A landscape with many peaks, sampled at points; each row gives a point and its height.
A climber steps from a point to whichever of its 3 nearest points has the largest rise for the distance, and stops where none of them is higher. Distance is the straight distance between rows; heights are no part of it.
Q190 height 736: [117, 183, 113, 109, 159, 150,  90, 135]
Q866 height 785: [163, 205,  84,  44, 147, 104, 126, 193]
Q636 height 275: [175,  57, 132, 222,  77, 144, 107,  85]
Q630 height 351: [137,  56, 154, 164, 124, 115, 148,  88]
Q491 height 548: [139, 187,  89,  43, 186, 106,  79, 182]
Q429 height 733: [141,  81, 138, 180,  76, 131, 166, 104]
Q407 height 621: [ 98, 148, 128, 120, 153, 140, 103, 127]
Q4 height 395: [109, 129, 149, 152, 116, 137, 141, 119]
Q259 height 318: [137, 120, 133, 187, 105, 158, 111,  99]
Q318 height 727: [116, 188, 109,  82, 142, 132, 114, 165]
Q888 height 274: [109, 183, 122,  80, 116, 119, 156, 158]
Q588 height 439: [161,  38, 150, 191, 114, 131, 140,  81]
Q608 height 400: [117, 170, 120, 128, 111, 163, 115, 134]
Q800 height 517: [137, 186,  94,  29, 166,  85, 111, 200]
Q740 height 609: [103, 118, 148, 136, 133, 125, 144, 110]
Q114 height 427: [123, 105, 141, 168,  89, 132, 150, 103]
Q170 height 782: [117, 195, 113,  85, 131, 135, 124, 159]
Q349 height 734: [136, 137, 133, 173,  84, 145, 149, 114]
Q814 height 84: [164,  17, 157, 163, 109,  99, 185,  85]
Q379 height 547: [157,  40, 145, 176,  91, 114, 172,  88]
Q31 height 354: [ 81, 149, 131,  78, 171, 116, 106, 155]
Q787 height 717: [171,  52, 134, 207,  58, 127, 148,  90]
Q781 height 445: [150, 206,  86,  69, 139, 129, 124, 172]
Q232 height 489: [132,  83, 145, 194, 100, 150, 124,  99]
Q19 height 322: [129, 171, 112, 153, 124, 173,  86, 126]
Q79 height 792: [ 81, 117, 155, 120, 141, 113, 147, 122]
Q671 height 475: [106, 114, 156, 139, 123, 124, 155, 110]
Q615 height 352: [153,  35, 156, 159, 116, 110, 167,  85]
Q752 height 651: [ 91, 106, 145, 145, 157, 145, 109, 113]
Q61 height 447: [129,  75, 151, 173, 112, 132, 157,  96]
Q772 height 244: [110, 165, 117, 123,  98, 146, 146, 138]
Q596 height 405: [123, 185,  95,  12, 156,  73, 124, 208]
Q366 height 543: [118, 181, 105,  58, 179, 119,  84, 165]
Q50 height 229: [118, 142, 128, 149, 102, 148, 136, 119]
Q41 height 753: [118, 187, 110,  96, 156, 137, 101, 147]
Q384 height 729: [ 91, 110, 158, 133, 156, 120, 128, 110]
Q457 height 476: [163,  33, 149, 186, 104, 121, 153,  87]
Q796 height 459: [ 99, 175, 109,  59, 168, 104, 107, 172]
Q793 height 399: [124,  96, 143, 180, 122, 152, 109,  99]
Q304 height 315: [110, 103, 149, 145, 108, 125, 170, 106]
Q109 height 270: [115, 186, 113, 102, 101, 130, 154, 150]
Q733 height 650: [160,  70, 139, 202,  71, 138, 140,  97]
Q419 height 349: [146,  85, 138, 214,  98, 159,  88,  93]
Q964 height 31: [ 92, 170, 117,  53, 152,  87, 136, 177]
Q150 height 364: [107, 173, 122, 100, 123, 131, 143, 149]
Q932 height 361: [116, 193, 101,  46, 158, 101, 124, 183]
Q266 height 333: [169,  44, 136, 208, 104, 140, 106,  85]
Q900 height 264: [ 95,  90, 160, 133, 133, 108, 171, 108]
Q637 height 360: [160,  24, 151, 184, 133, 124, 135,  72]
Q215 height 247: [110, 125, 143, 147,  90, 131, 168, 118]
Q163 height 326: [115, 117, 136, 167,  62, 135, 172, 116]
Q328 height 786: [160,  58, 145, 188,  60, 120, 172,  96]
Q779 height 294: [107,  79, 162, 162, 153, 135, 129,  89]
Q145 height 793: [146, 198,  95,  99, 146, 147,  99, 152]
Q10 height 544: [110, 135, 137, 155, 136, 157,  95, 106]
Q167 height 331: [121, 105, 143, 161, 124, 139, 133, 103]
Q729 height 730: [ 96, 146, 133, 109, 135, 123, 147, 145]
Q717 height 560: [130, 192,  97,  50, 173, 108,  92, 174]
Q963 height 470: [123, 187, 102,  26, 168,  98, 115, 188]
Q495 height 554: [157, 211,  86,  75, 168, 138,  86, 169]
Q103 height 569: [ 83, 135, 144, 105, 152, 115, 135, 129]
Q776 height 671: [102, 156, 124, 106, 175, 147,  91, 137]
Q213 height 242: [106, 176, 113,  36, 164,  88, 118, 186]
Q626 height 327: [103,  87, 159, 147, 134, 113, 155, 107]
Q265 height 546: [144, 198,  98,  58, 182, 132,  85, 168]
Q955 height 638: [143,  49, 150, 171,  88, 118, 178,  97]
Q840 height 507: [113, 142, 129, 151, 130, 159, 110, 117]
Q122 height 656: [158, 206,  89,  49, 161, 120, 104, 189]
Q125 height 564: [143,  69, 144, 190,  98, 137, 141,  92]
Q753 height 265: [137, 145, 123, 183,  99, 172, 104, 106]
Q593 height 306: [109,  75, 164, 160, 146, 122, 144,  93]
Q98 height 585: [140, 192,  98,  44, 169, 101, 101, 185]
Q971 height 246: [129,  74, 150, 185, 146, 146, 108,  89]
Q538 height 396: [167,  21, 155, 174, 121, 111, 144,  79]
Q952 height 570: [178, 206,  73,  62, 166, 125,  87, 183]
Q484 height 668: [139, 200,  94,  34, 132,  94, 144, 189]
Q108 height 391: [112, 101, 139, 175, 149, 157,  94,  98]
Q546 height 576: [151,  87, 134, 206,  78, 148, 127,  96]
Q254 height 385: [168,  37, 148, 197, 109, 133, 113,  78]
Q638 height 670: [135, 203,  94,  78, 146, 139, 110, 164]
Q957 height 263: [118, 193, 102,  67, 113, 116, 159, 163]

Write out the way that a climber takes from each point below.
Q407 => Q190, Q145
Q752 => Q384, Q79
Q419 => Q546, Q733, Q787, Q328
Q109 => Q150, Q729, Q79
Q772 => Q608, Q840, Q10, Q752, Q384, Q79
Q593 => Q630, Q61, Q125, Q733, Q787, Q328

Call two points neighbours if one is among the 3 nearest of the other. Go from one point of each pair to the other, from neighbour to neighbour, staying as high as possible. Name the lowest point that can't be avoided.
Q349 and Q79 => Q108
Q79 and Q145 => Q840
Q349 and Q328 => Q114
